Each row is a point on a tangle of strands that fork and nearly touch. The rows are in no order.
Two points are linked if the straight distance between their rows is under 8.36. Some points are linked to none.
kubil: [ 0.31  5.11  2.95  0.56 -0.57 -1.23 -0.04  2.28 -2.65 -0.92  0.45  4.89
  0.68 -1.50 -1.47 -5.36 -0.07  1.66 -4.11 -2.52 -1.34  1.66]
soz: [-4.47 -3.48  0.39  0.63  0.75  0.83 -1.65  4.49 -0.06  0.60  1.71 -1.39
 -4.05 -4.50 -3.09  1.97  1.02 -1.61  0.84 -0.73  3.46  1.28]
tes: [-1.14  1.04  2.66 -1.76 -0.44  1.42 -0.73 -4.69  3.88  0.47 -0.60 -2.13
 -0.35  5.50  3.18  0.76  2.48  3.40 -0.03  4.92 -0.06 -2.54]
fifu: [-3.40 -0.61  2.23  7.02 -0.92 -1.08  0.18  4.75 -2.22 -3.18  1.36 -1.38
 -1.05 -2.25 -4.23 -1.71 -0.28  1.78  0.06  0.87 -1.02  0.09]
tesip: [-3.20 -1.97  3.31 -0.77  0.14  0.40 -2.59  5.54 -2.39  1.52  2.71 -0.66
 -2.80 -1.56  2.36  1.29  2.58  1.05 -0.10 -4.10 -1.17 -1.09]
vemo: [-5.60 -4.03 -0.83  2.04 -0.64 -0.56 -2.02  5.38  0.27  2.44 -0.60 -2.01
 -1.66 -1.84 -2.81  0.05  0.42  0.07  1.15 -1.25  2.49  0.13]
bok: [ 0.18  4.59  1.53 -0.56 -1.58 -3.38  0.41  1.14 -2.61  0.12 -0.39  1.90
  3.16 -0.09 -0.62 -5.09 -0.86  0.52 -3.99 -1.22 -3.68  0.38]
ruvi: [ 2.90  2.45  3.62  0.20 -2.20  1.76  0.08 -2.39  2.05  0.43 -0.62  1.99
 -1.04  0.74  2.65 -2.94  1.49  0.54 -1.92  0.34  1.99 -0.20]
gikip: [-2.15 -4.07 -3.20  0.25  0.64 -1.69 -2.36  3.37 -1.28 -0.32  3.62 -1.21
 -1.53 -1.67 -0.99  4.25 -0.77  1.22  5.40  3.21  0.33 -3.69]
tazud: [-0.92  3.51 -0.36 -1.03 -0.78  0.68  2.54  0.33 -1.65  2.06  0.93 -1.89
 -0.80  0.55  1.85  1.27  0.58 -1.86 -2.37 -1.91 -2.62 -3.45]
Tepit: [ 0.85  1.64  3.61  3.42 -1.11  2.74 -0.68 -0.36  1.72  0.88 -0.12  1.20
  0.33  4.66  1.28  3.01  0.08  1.86 -1.43 -0.69  1.47 -0.08]
somad: [ 0.47 -3.81  1.42  4.09  2.96 -1.31 -1.75  4.67 -3.25 -3.42  0.58 -1.36
 -0.21 -1.52 -2.58  0.88  0.70 -3.23  0.62 -1.75  0.36  1.62]
tep: [ 2.72  1.32 -1.43 -0.32  0.55  3.25  0.44 -0.95  4.33 -0.17 -0.51 -1.43
 -0.45 -2.78 -0.76 -0.41  0.67  0.48 -0.73  3.19  2.34  0.07]
mera: [-1.77  0.26  3.49  2.19 -1.99  2.29  1.44 -0.13  0.51  1.54 -1.87 -0.27
  0.64  2.43  0.66  1.63 -2.01  2.15  0.16 -1.82 -0.08  1.42]
Dano: [-0.80 -4.65  1.02  1.75  0.70  2.93  1.52  2.75 -0.81 -1.67 -1.12 -0.21
 -3.05 -3.45 -0.83 -1.50  1.63 -0.40  2.25 -2.08  1.03  0.51]
savab: [ 0.46  2.00  0.98 -1.94 -1.23 -3.66  0.50 -1.84 -1.85  0.69  0.57 -1.69
  3.24  1.64  1.19 -1.84  0.27  0.98 -1.90  0.75 -3.62 -0.37]
zigu: [-0.45  0.44 -2.30 -0.64  0.72  1.32 -2.86  0.35  3.19 -0.19  1.77 -4.17
 -1.58  1.26  3.09  2.08  2.90 -0.64  1.35  1.61  4.41 -2.13]
bub: [ 3.17  3.11 -0.15 -1.61 -1.89 -2.37  1.46 -5.95  0.25 -1.21 -1.87  0.56
  0.72  0.74  1.16 -2.51 -0.71  0.39  1.66  2.83  0.49  1.70]
Totil: [-3.43 -2.33  2.86  4.44 -1.32 -0.42  1.15  3.64 -1.45 -1.93  0.43 -2.89
 -1.07 -4.71 -2.02 -5.07  1.15  0.74  0.11  1.15  0.37  0.89]
kopuz: [ 2.01  0.75 -4.81 -2.29  1.21  0.64  0.47 -5.61  3.38 -2.76 -1.18 -0.48
  1.54  2.42  4.14  1.84 -1.86 -0.55  2.90 -0.96  0.18  1.35]
rapu: [ 1.67  0.65  3.24  1.72  2.76  2.58 -1.76  1.62 -0.62 -1.83 -0.98  3.36
 -3.27 -2.06 -2.16 -3.84  3.10 -1.83 -2.38 -1.81  1.35  4.32]
remo: [ 0.81  0.60 -1.11  0.54  1.58 -0.26 -0.54 -4.20  1.51 -1.97 -3.86 -2.16
  1.56  4.97 -0.29  4.02 -0.93  2.64  1.25  3.87  0.19  0.47]
panat: [-1.76 -0.15  0.30  1.73 -1.14  1.55  1.36  0.54  2.40  1.29 -0.28 -2.49
 -1.45 -2.27 -2.58 -0.56  0.71  0.54 -0.33  4.15  2.77  0.32]
lur: [ 2.12  2.25  0.60 -1.96  2.48  1.05 -0.96 -6.65  4.13 -2.45 -4.72  0.47
  1.92  5.40  2.21  1.92 -0.66  3.66  0.38  3.08 -1.26  0.95]
Zil: [-3.66 -3.96 -2.86  1.76  2.81 -2.31 -0.53  3.10 -3.47  0.98  0.36  0.23
 -0.81 -4.92 -2.41 -0.39  0.86 -5.62  0.85 -1.19  1.93  0.12]
Tezu: [-0.19 -0.38 -1.79 -4.37  1.02  2.18 -1.16  0.88  2.93  2.72 -0.75 -1.86
 -1.66 -1.86  3.16  3.80 -0.09 -0.62  1.19 -1.42 -0.34 -3.08]
kem: [ 1.40 -4.90 -3.77 -0.39  2.48 -0.73  0.36  1.64 -2.75 -1.11  1.62  2.89
 -1.15 -4.89 -1.03 -1.81  1.23 -4.67  1.71 -2.19  2.02  0.06]
Fone: [-1.57  1.12  4.18  4.19 -2.12  2.02  1.15  1.21 -0.02  0.66 -3.38  0.82
 -1.40  0.55  0.41 -1.98 -0.51  1.39 -0.75 -2.17  2.18  2.28]
fevif: [ 3.40  2.25 -1.88  0.51  2.24  2.53 -0.13 -1.02  3.00 -0.75 -1.15 -2.26
  1.03  1.77  1.42  3.71 -0.93 -2.33 -2.05 -0.57 -1.57 -0.61]
buf: [-2.76  1.48 -0.39 -1.58  0.35 -1.09  1.27  2.90 -1.68  2.68  0.38 -2.19
  1.65 -2.12  0.58  2.08 -1.75 -1.91 -2.36 -3.99 -3.67 -0.84]
Sogi: [-3.13 -3.03  0.33  3.54 -0.14 -3.03  0.03  3.25 -3.80 -2.58  1.88  0.48
  2.96 -4.22 -2.36 -5.68  0.95  0.58  0.57  0.76  0.54  0.58]
vupe: [ 3.11  3.03 -1.36 -2.95 -0.55  0.29  0.34 -4.22  6.77 -0.62 -2.39  2.16
  2.32  2.55  0.64  0.13 -3.09 -2.51 -2.40 -1.78 -3.34  2.60]
sekeb: [ 1.46  2.09  1.47  2.61 -0.49 -2.01  0.42  1.99 -5.38 -3.13 -0.60  6.42
  2.00  0.30 -1.98 -5.05 -1.16  0.84 -0.49 -2.98  0.33  2.03]
momuv: [ 0.70 -0.14 -1.14 -0.13 -1.50 -4.03  2.02 -5.14 -2.09 -0.52 -2.29  1.90
  2.97 -0.35 -1.19 -1.99 -2.04 -0.31  1.99  2.91  0.63  2.87]
tik: [ 3.37 -3.24  1.23 -2.34  1.18  0.16 -0.46  0.27  2.44 -0.39 -0.20 -0.99
  1.13 -1.98  1.05 -0.11 -1.42 -2.59 -2.41 -4.68 -1.86  3.51]
niz: [ 0.16  1.65 -0.24  2.96 -2.00 -1.57  0.73  1.15 -4.42 -1.31  0.37  4.32
  1.53  1.40 -2.69 -2.90 -0.81  3.36  0.93  1.10  1.49  1.14]
fadot: [ 0.75 -1.50 -1.24 -2.51  1.80  0.21  0.67 -1.53  0.79  1.05 -3.20  0.30
  2.66  1.48 -4.05  1.11 -2.03  3.02  0.09  3.48 -3.90  0.29]
bepo: [ 2.61  1.07  1.74  0.57  0.22  0.93 -1.32 -2.73  2.79 -1.92  3.28 -2.59
 -0.57 -0.31  4.08  1.29  1.32 -1.30 -1.12 -0.18  3.32  2.76]
zan: [-1.16 -1.91 -1.07 -4.79 -0.43 -1.68  1.48 -2.45 -0.74  2.58 -0.27  0.11
  1.79 -1.31 -0.26  3.18 -3.12 -0.28  0.87 -1.36 -3.73  1.16]
Lumed: [ 3.88 -2.62  2.35 -1.83  0.82  0.77 -0.91  1.11  2.45  0.15  1.13 -1.74
  0.75 -2.45  1.30 -1.68  1.10 -0.98 -2.58 -1.07 -0.43  1.30]
Pesil: [ 0.07  5.66  4.29  2.22 -1.69  0.74  1.22 -3.60  0.01  0.67 -3.65  2.68
 -1.56  5.06  0.86 -1.38 -0.41  2.89  0.84  3.55  1.17 -2.75]
zit: [-4.57 -1.99  1.85  3.89 -2.44  2.63 -0.80  2.61  2.61  1.15  1.64 -2.81
 -5.50 -0.31  0.65  1.36  1.31  1.11  2.13 -0.11  1.18 -3.51]
ris: [ 2.25  6.17  4.19  0.19 -1.45 -2.92  0.70 -2.13 -1.81  0.19 -1.58  3.50
  1.35  2.95  1.13 -4.64 -0.63  1.76 -2.82 -0.48 -3.59 -1.35]
rigib: [-5.29  1.27  1.24  0.20 -2.02  0.08 -0.77  2.20  0.14  4.23  1.01 -1.81
 -0.74  3.18  0.01 -0.08  2.53  2.23 -1.41  0.08  0.53 -2.57]
Tel: [ 3.80  0.65 -0.10  2.13  2.25  2.09 -1.29  1.79  0.94 -1.90 -0.78 -1.44
 -0.92  1.21  1.07  1.96  1.00 -3.04 -1.47 -2.60  0.23 -0.11]
Nomuz: [ 3.14 -3.29 -2.62 -1.29  2.23 -2.03 -1.40  2.14 -2.73 -1.74  2.37  1.40
  0.55 -1.36  0.19 -1.64  2.13 -2.95 -0.17 -2.58 -0.47  0.38]
nofo: [ 0.38 -0.18 -3.18  2.10  0.38 -0.11  1.92 -0.75 -3.07 -1.43  2.45  0.68
  0.95  0.42 -3.82  3.23 -1.57  0.69  2.61  2.82  0.97 -0.46]
zotid: [-1.68 -1.59  1.73  0.84 -1.38 -1.04  0.62  0.81 -1.61  0.38  0.26 -2.33
  2.46 -1.09 -2.22  0.17 -1.15  3.25  0.15  3.12 -1.79  0.10]
pevod: [-3.71 -1.77  0.18  0.88  1.51  1.02 -0.43  5.97 -2.88  0.05  1.82  0.67
  1.19 -2.35 -3.64  0.35 -1.05  1.67 -1.48 -2.54 -1.01  0.02]
gosu: [ 0.74 -0.95 -2.89  1.52  0.04  0.06  0.32  1.28 -1.30  0.99 -1.68  1.59
  0.77 -0.43 -2.61 -1.53 -0.28 -1.30 -0.26 -0.54  1.27  0.93]
sek: [-3.15 -0.51 -4.66 -0.72  1.12 -3.35  1.11  0.40 -2.59  2.64  0.65 -0.04
  0.99 -2.77 -1.35  1.75 -0.80 -5.15  0.67 -1.32  1.29  0.14]
Rupe: [ 1.48  6.33  2.27  2.21 -1.31  1.08  0.84 -3.24  0.68  0.38 -3.28  2.11
 -1.71  1.79 -1.05 -1.04 -1.28  2.11  1.47  3.64  3.73 -0.09]
Soze: [ 1.17 -0.52  0.04 -0.76  0.46  0.37 -0.33  0.57  0.83  1.48  0.83 -4.23
 -0.78 -3.34  2.16 -0.53  1.39 -3.16 -1.87  0.27 -0.15 -0.65]
kinag: [-0.85 -2.96 -1.81  0.13  2.05  1.02 -0.17  2.23  0.04  0.41  0.85 -0.79
 -1.50 -3.54 -2.24  4.07 -2.49 -3.34  1.70 -1.67  3.24  1.93]
Voni: [-3.41 -3.53 -1.91 -0.44  1.51 -3.76  2.31 -3.33 -4.07 -0.67 -1.71  0.70
  2.64  1.30 -4.40  1.15 -1.72  2.19  2.79  5.25 -3.21 -0.63]
des: [ 2.19 -0.73 -1.26 -0.14 -1.65 -0.01  2.19 -0.97 -0.04 -0.27 -2.94  3.36
  1.40 -0.05 -1.37 -2.50 -2.64 -0.64 -0.14 -3.75 -1.79  2.54]
gode: [-1.06  3.53  1.61  3.87 -1.12  0.51  0.56  2.87  1.17  1.78 -1.95 -2.09
 -0.56  0.02 -2.55 -2.58  0.96  0.26 -2.80  3.13  1.61 -1.27]
Noz: [-1.67  3.06 -3.49 -1.22 -0.81  0.50  4.24 -1.96 -1.89  1.69 -0.95 -0.11
 -0.83 -0.44 -0.77 -0.52  0.45 -0.31 -0.37  1.62 -1.25 -1.93]
fef: [ 0.16 -2.39 -1.82 -0.14 -0.49 -2.91  3.12 -4.61 -1.68 -0.44 -2.00 -1.50
  3.11 -0.09 -0.89  0.66 -2.54 -1.42  3.10  1.98 -0.44  1.68]
mife: [-2.57  0.45  3.01  3.48 -1.08  2.74  0.70  1.76 -0.21  0.04  3.41 -1.90
 -5.01 -0.12  1.84  0.95  2.56  0.49  0.15  0.34  0.77 -2.28]
pufe: [ 2.97  2.46  2.20 -1.07 -2.73 -0.32 -0.51 -1.61  2.44  0.76 -0.99  3.78
  0.05  1.31  0.65 -4.30  0.14  0.25 -3.19 -1.55  0.00  1.63]
Sunab: [ 1.73 -1.59 -4.90 -3.70  1.86 -0.42  0.57  0.06 -1.56  0.02 -1.04 -0.86
  1.16 -0.77  0.87  3.14 -1.51 -2.04  2.47 -0.66 -3.05 -4.24]
Ragi: [-0.40 -2.26  3.28 -2.70  1.22  2.58 -2.49  3.64  0.17  1.56  4.10  0.17
 -3.73 -1.70  3.75  2.73  1.99  0.17  0.12 -3.59  0.28 -1.63]
Fiveb: [ 4.41  4.06  1.14 -2.21 -2.73 -1.52 -0.24 -2.79  4.89  0.41 -1.09  3.56
  0.65  2.65  0.71 -2.81 -2.11 -1.77 -3.72 -1.52 -3.35  2.35]
Firi: [-1.81  0.20 -1.69  3.22 -1.56 -0.84  0.81  0.23 -3.72 -1.04  0.77  3.06
  0.69  1.12 -4.57 -0.17 -1.25  3.67  2.82  4.06  1.37 -0.59]
Dif: [-3.22 -2.03 -0.53 -1.18 -0.64 -1.47  1.40  0.54 -2.91  1.90  1.66 -0.53
  2.26 -2.81 -2.73  2.29 -3.46  1.12  1.18  0.81 -1.24  1.47]
dolo: [ 3.32  2.63  0.59 -3.62  1.39 -1.09 -0.37 -5.57  3.55 -1.10 -3.69  2.36
  2.07  4.21 -1.16  1.11 -2.24  2.53 -1.10  2.77 -2.40  2.41]
rik: [ 0.33  5.76  2.05  3.68 -1.18 -0.52  1.69  0.05 -0.35  0.31 -1.52  1.55
 -0.88  0.47 -2.47 -1.69 -1.22  1.18 -1.34  2.87  2.67  0.25]
vika: [-3.47 -1.11  4.88  0.73  0.57  0.81 -1.64  4.21 -2.57  0.10  1.27  1.19
 -1.74 -0.08  1.04 -2.45  3.29  1.36 -2.36 -5.20 -0.73  0.77]
tural: [ 1.83  3.49 -0.75 -3.67 -0.37 -2.26  1.07 -3.22  1.27  0.24 -0.36 -0.03
  1.74  3.75  0.29  1.32 -1.13 -1.08 -2.97  0.42 -6.14 -0.27]
zuk: [ 1.10 -3.71 -0.56  1.33 -0.34  2.04 -1.21  1.46  1.35 -1.28  1.27 -1.30
 -0.83  0.64  0.48  4.72 -1.28  1.56  3.92 -0.72  2.28 -0.32]
subam: [-0.55  0.18  0.27  0.41  1.19 -3.24 -0.27  2.79 -4.47 -2.21  2.51  1.78
  1.76 -3.09 -1.33 -3.18  0.05 -1.58 -3.10 -4.00 -3.07  2.09]
mutu: [ 4.29  4.54  1.08  1.24  0.85  1.13 -1.91 -4.88  4.29 -1.89 -0.37  0.31
  1.85  3.79  4.48  0.72  0.05  0.31 -0.97  1.01  1.75  0.73]
Dubok: [-1.74  1.34  0.25 -3.65 -1.01  1.08  0.89 -3.42  2.09  2.94 -0.37 -1.03
 -0.16  2.88  1.34  0.33  1.53  1.87 -0.38  2.08  0.23 -0.67]
Boki: [ 0.60 -4.00 -1.72 -1.53  1.28  0.91 -2.73  3.19  0.93  0.52  1.28 -0.39
 -0.07 -1.35 -0.19  5.67 -1.88 -0.55  3.26 -2.02  2.06 -0.37]
Kuva: [-2.78 -3.45  0.44  0.91 -1.16  0.76 -2.22  4.63  2.10  0.69 -0.19 -3.83
 -5.40 -2.54  0.66  3.49 -0.07 -0.94  4.03 -0.25  1.86 -4.14]
nofu: [ 3.65  0.22  0.63  1.38  1.34  1.38 -2.40 -1.48  3.49 -2.62  1.22  0.00
 -1.40 -1.16  1.15 -1.03  1.49 -1.10 -0.82 -0.03  5.08  5.16]
vilas: [ 1.88 -0.03  6.97  2.20 -1.02  4.27 -0.50 -2.42  3.97  0.24  0.80  0.53
 -0.90  0.88  4.52 -2.26  0.82  0.75 -2.82  0.08  0.60 -2.83]
vife: [ 3.73  1.98  2.19  1.32  0.92  2.10 -1.20 -0.39  2.55 -0.66 -1.79  2.61
 -2.67 -1.99 -1.55 -3.20  1.68 -2.06 -2.04 -0.28  4.05  3.96]
Fiv: [ 1.93 -3.63 -2.54 -2.24  0.37 -2.52 -1.90  3.24 -3.52  0.03  1.87 -0.43
  2.21  1.69  1.32 -0.31  1.17 -0.78  1.93 -1.36 -1.65 -2.63]
Zofe: [ 1.88  4.58  0.94  0.21 -0.10  2.24 -1.35 -4.68  4.39  0.17  1.17  1.16
  0.50  3.94  5.88  0.77  1.38 -1.74 -3.23 -0.59  0.64 -1.44]
Gofot: [-2.88 -1.18  0.00  2.47 -1.10 -3.62  1.12  0.71 -4.68 -1.68  0.17 -0.68
  4.03 -1.45 -2.08 -3.62 -0.79  2.46  1.05  2.55 -1.71 -1.35]
mar: [-0.83  0.02  1.90  2.09 -0.98  0.48  1.34  2.90 -3.22 -1.54  3.82 -2.45
 -2.26 -1.33  2.85 -0.92  2.46 -0.16  0.31 -0.42 -1.01 -3.18]
Rizu: [ 1.64 -4.55 -4.32 -1.51  1.23 -2.38 -0.73  0.55 -2.84  0.16  0.04 -0.92
  2.32  1.52  0.73  1.85 -0.60 -0.93  4.22  0.73 -0.64 -3.53]
dip: [-0.21  1.05  1.60 -0.47  0.27 -0.78  0.08 -0.06 -0.26  0.62 -2.73 -0.41
  2.24  1.66 -3.96 -0.10 -1.10  3.01 -1.87  4.41 -2.67 -0.72]
Reki: [ 3.84  2.83 -0.90  1.04 -1.26 -1.77 -1.75 -4.45  2.29 -2.26 -1.24 -0.56
  1.10  2.50  2.76 -0.92  0.21 -0.38  1.86  2.55  3.42  2.69]
Pel: [ 3.23 -2.00 -4.19 -1.43  1.64  0.95  0.35 -2.15 -1.23 -1.47  1.52  1.50
  1.99  0.32 -2.89  3.00 -1.81  1.31  2.47  3.63  0.16  0.30]
peg: [ 3.11  0.03 -2.48 -4.03  1.67  0.04  0.31 -4.25  1.94 -1.14 -2.69  0.64
  2.71  2.01 -1.64  0.93 -1.32  0.99 -0.83  2.57 -4.13 -0.51]
vimef: [-6.58 -1.20 -0.93  0.30 -1.99 -1.72 -1.66  3.62  0.22  3.50  0.94 -3.53
 -1.92  0.68 -1.68  1.23  0.50  1.99  1.25  1.09  0.27 -2.80]
nusi: [ 0.60 -0.20 -0.47 -3.12 -1.70 -0.91  2.31 -2.19  0.46  1.27 -1.22  3.67
  2.64  0.91 -1.55 -0.20 -3.20  0.68 -0.52 -2.33 -3.39  3.07]
dozi: [ 4.22 -1.48 -1.60 -2.45  0.20 -1.99 -0.50 -2.47  3.87 -0.11 -0.65 -0.22
  3.18  0.45  0.63  0.83 -2.65 -3.00 -1.66 -2.05 -2.73  2.92]
dazel: [-3.23 -6.11  2.29  2.77  2.26 -0.14 -0.63  3.89 -3.20 -2.30 -0.54  0.16
 -2.37 -4.12 -1.74 -2.03  1.72 -1.67  1.59 -3.21 -0.02  2.03]
nepet: [ 1.34  0.13 -2.30  0.36  0.16 -0.13 -1.23  0.07 -0.37 -0.87  2.58 -3.11
 -0.69  1.36  1.83  0.84  3.20  0.03  1.70  2.63  2.43 -2.92]
lilu: [ 2.56  1.93 -3.99 -2.38  2.18  1.18 -0.97 -3.28  4.14 -1.00  0.52 -0.43
  1.11  2.97  2.82  3.63 -0.95 -0.68 -0.13 -0.95 -0.41  0.18]
goru: [ 1.87 -2.04  0.84 -0.04 -0.85  0.17 -1.37  4.03 -2.07  0.20  0.80  0.47
  1.38  2.18  0.83 -2.12  1.82  1.81 -0.84 -1.30 -0.83 -1.08]
zuses: [-1.62 -0.76 -2.54 -4.32 -0.51 -0.89 -0.07 -4.12  1.24  1.38 -2.00 -1.70
  0.72  2.79  1.28  0.83  0.50  1.36  2.33  2.02  0.33  0.55]
farig: [ 4.29  1.59 -0.81 -1.06  1.50  3.90  0.00 -0.22  1.56 -1.21  3.57  3.72
 -2.26 -0.71  0.32  1.83  0.73 -0.46 -1.46 -2.06  1.78  2.11]
sutod: [ 4.71 -0.99 -0.92  2.70  1.63  0.17 -1.47  1.26  0.27 -1.97 -2.45  0.41
  1.09  0.29 -2.02 -1.54 -0.12 -2.93 -1.37 -0.56  0.66  1.48]
Tesam: [-0.07 -3.25 -4.67 -3.25  1.41 -1.80  0.93 -5.67  1.53 -0.71 -2.45 -1.28
  2.56  0.10  1.63  2.00 -2.28 -1.74  4.18  1.42 -0.47  0.75]
ropu: [-3.06 -3.91 -2.84 -2.91  0.57 -3.11  0.61 -1.69 -2.50  0.59 -0.03 -1.12
  1.25  1.37 -1.02  3.41 -1.29  1.34  4.57  3.51 -1.71 -2.16]
Mefo: [ 0.66 -1.69  1.15  1.88 -1.21  0.75 -0.67 -0.75  2.88 -0.92 -0.12 -3.62
  1.16  2.46  0.27  3.78 -1.12  2.52  1.96  3.32  0.21 -0.26]
bekeg: [-1.34  0.22 -0.71 -1.31  1.04  3.60 -1.00  0.50  4.97  0.94 -0.54 -3.88
 -1.65 -1.79  4.23  2.72  1.14 -0.77  1.41 -0.56  3.13 -2.13]
rar: [-4.08 -0.54  4.59  3.96 -2.82  1.36  2.40  2.24 -0.11  0.07 -1.08 -0.39
 -0.65 -1.97 -1.39 -3.54  0.17  3.36 -0.49 -0.44  0.84  1.43]
sagus: [-1.25 -0.65  3.23 -2.00 -1.79  2.09 -0.33 -0.90  4.01  3.82  0.83 -2.49
 -0.47  0.19  2.92 -0.97  2.13  1.20 -1.59  0.09  0.90 -1.22]
putu: [ 1.66 -1.35  3.77  1.53  0.23  0.95 -1.47  3.54 -1.43 -0.76  0.29  0.46
 -0.70  1.07  1.17 -2.64  2.92  0.54 -2.09 -3.98 -1.31  0.14]
Ton: [ 1.66  6.07  1.92 -0.92 -0.38  1.61  1.09 -5.89  2.61  0.62  0.50  2.14
 -0.61  3.64  3.88 -0.45  0.57 -0.37 -3.25  1.51 -2.03 -2.98]
sov: [ 0.80 -1.55 -3.36 -4.56  1.45  0.12 -0.15  1.26  0.50  1.15 -1.66 -2.83
 -0.55 -2.76  3.21  2.85 -0.45 -2.11  3.68  0.20 -1.60 -5.44]
Muduk: [-0.42 -0.71  4.41 -0.16  0.35  5.27 -0.20 -1.21  3.56  2.03  1.24 -0.12
 -1.99 -0.91  4.00 -0.45  2.54 -0.64 -2.59 -1.48  0.02 -2.87]
poviz: [-3.40  5.27  2.56  1.56 -1.58 -0.39  1.77 -1.86 -2.65  0.86 -1.43  2.35
  0.19  4.53 -0.58 -1.00  0.29  4.25 -1.43  2.21 -1.63 -1.80]
feri: [-3.29  0.93 -1.39 -0.49  1.02 -3.41 -0.29  3.45 -3.42  1.09  1.04 -0.88
  2.27 -2.39 -0.84 -1.61 -0.91 -2.50 -3.95 -4.26 -2.00  0.08]
pora: [-3.29 -0.76  0.11  0.22 -0.48 -0.98 -1.97  5.28 -3.76  0.09  3.59 -1.10
 -2.60 -0.88  1.52  0.59  2.80  0.61  0.86 -1.34 -0.30 -2.99]
mok: [-5.44  0.89 -3.12 -0.83 -0.78 -0.04  3.89 -0.23 -2.19  1.50 -2.03 -1.09
 -0.25  0.47 -2.27 -0.65 -0.03  2.30  1.06  1.85 -2.08 -2.89]
lozen: [-0.47 -4.25 -1.17  2.32  0.00  4.37  1.22  2.96  0.94 -1.83 -0.10 -0.28
 -4.32 -1.04 -0.59  1.10  0.50  0.89  3.34 -1.50  2.23 -0.92]
nefaz: [ 0.25 -1.17  0.46 -1.69  2.42  0.50 -3.00  2.85  0.51 -0.07  2.76 -2.01
 -3.81 -4.01  2.36  2.28  2.20 -3.00 -0.31 -1.56  2.17  0.17]
zeki: [ 0.54  1.07  0.08  1.05  1.27  2.88 -0.15  1.99 -1.06 -0.20  2.22  2.73
 -3.13 -1.04 -0.87  0.81  2.03 -0.66 -2.29 -2.49  2.15  3.12]
dorat: [-5.86  2.62  3.34  1.78 -2.91  0.66  1.31  0.72 -1.87  2.76  0.29 -0.04
  0.12  3.24  1.12 -1.04  1.81  3.73 -1.92 -0.08 -1.57 -3.17]
ker: [ 0.77  1.56 -6.07 -3.46 -1.06 -2.76  2.86 -4.77 -0.41  0.13  0.38  1.94
  0.36 -0.52  0.41 -1.45 -0.32 -3.25  0.44  0.63 -0.87  1.80]
Sapir: [-0.25 -0.52 -2.53 -3.61 -2.30 -1.97  1.08 -3.00 -0.48  1.29  2.02  1.17
 -0.28 -0.90  1.80 -1.10 -0.09 -2.68  0.07 -2.93  1.11  3.79]
fif: [ 2.04  1.61 -3.96 -2.54  1.13  2.76 -0.05 -0.64  1.57  0.24  3.02  1.63
 -1.08  0.61  0.54  3.74  0.39 -0.21  0.11 -0.72  2.64  0.68]
zem: [-2.82  0.22 -4.53 -3.51 -0.78 -1.71  0.64 -0.59 -1.85  3.01  1.11 -1.29
 -0.48 -0.60  1.05  1.85  0.04 -2.35  1.78 -1.26  1.56  0.40]
bef: [-2.97 -2.11 -3.93 -0.52  0.33 -2.66 -1.06 -1.14 -0.29  0.08  1.73 -2.85
 -0.62 -0.29 -0.52  5.07 -1.33  0.00  5.38  3.94  1.87 -1.89]
pivo: [ 0.02 -1.53  1.63  2.79  3.09 -1.87 -0.51  3.29 -4.26 -2.79  1.08  0.42
  0.78 -2.21 -2.78 -1.80  0.79 -3.20 -3.02 -2.85 -1.54  3.21]
zovip: [ 3.58  0.90  2.55  1.58 -0.51  0.61  0.55  0.95 -0.80 -0.84 -3.15  3.99
  0.89 -3.28 -3.36 -4.33 -2.22  1.35 -0.48  0.45  1.30  2.29]
raten: [ 5.89  3.59  0.89 -0.80 -0.70 -1.39 -0.38 -0.63  1.40 -0.98 -1.49  6.01
  0.51 -0.79 -2.53 -4.63 -2.26 -0.13 -0.95  0.66 -0.01  2.02]

A fork is a point with three links. Follow the links from the first point to the second and name the forks in between, in order.
ris / vimef -> bok > peg > zuk
zan / pivo -> zotid > peg > zuk
tazud / Dif -> zuk > peg > zotid
rigib / mok -> zuk

A fork is a point with three links, a tip a point with one. Leave the first point through the second and follow the links. Name the first fork or tip that comes.
dazel / somad -> mok
bepo / nofu -> lilu
Boki / kinag -> tep
gode / rik -> zuk
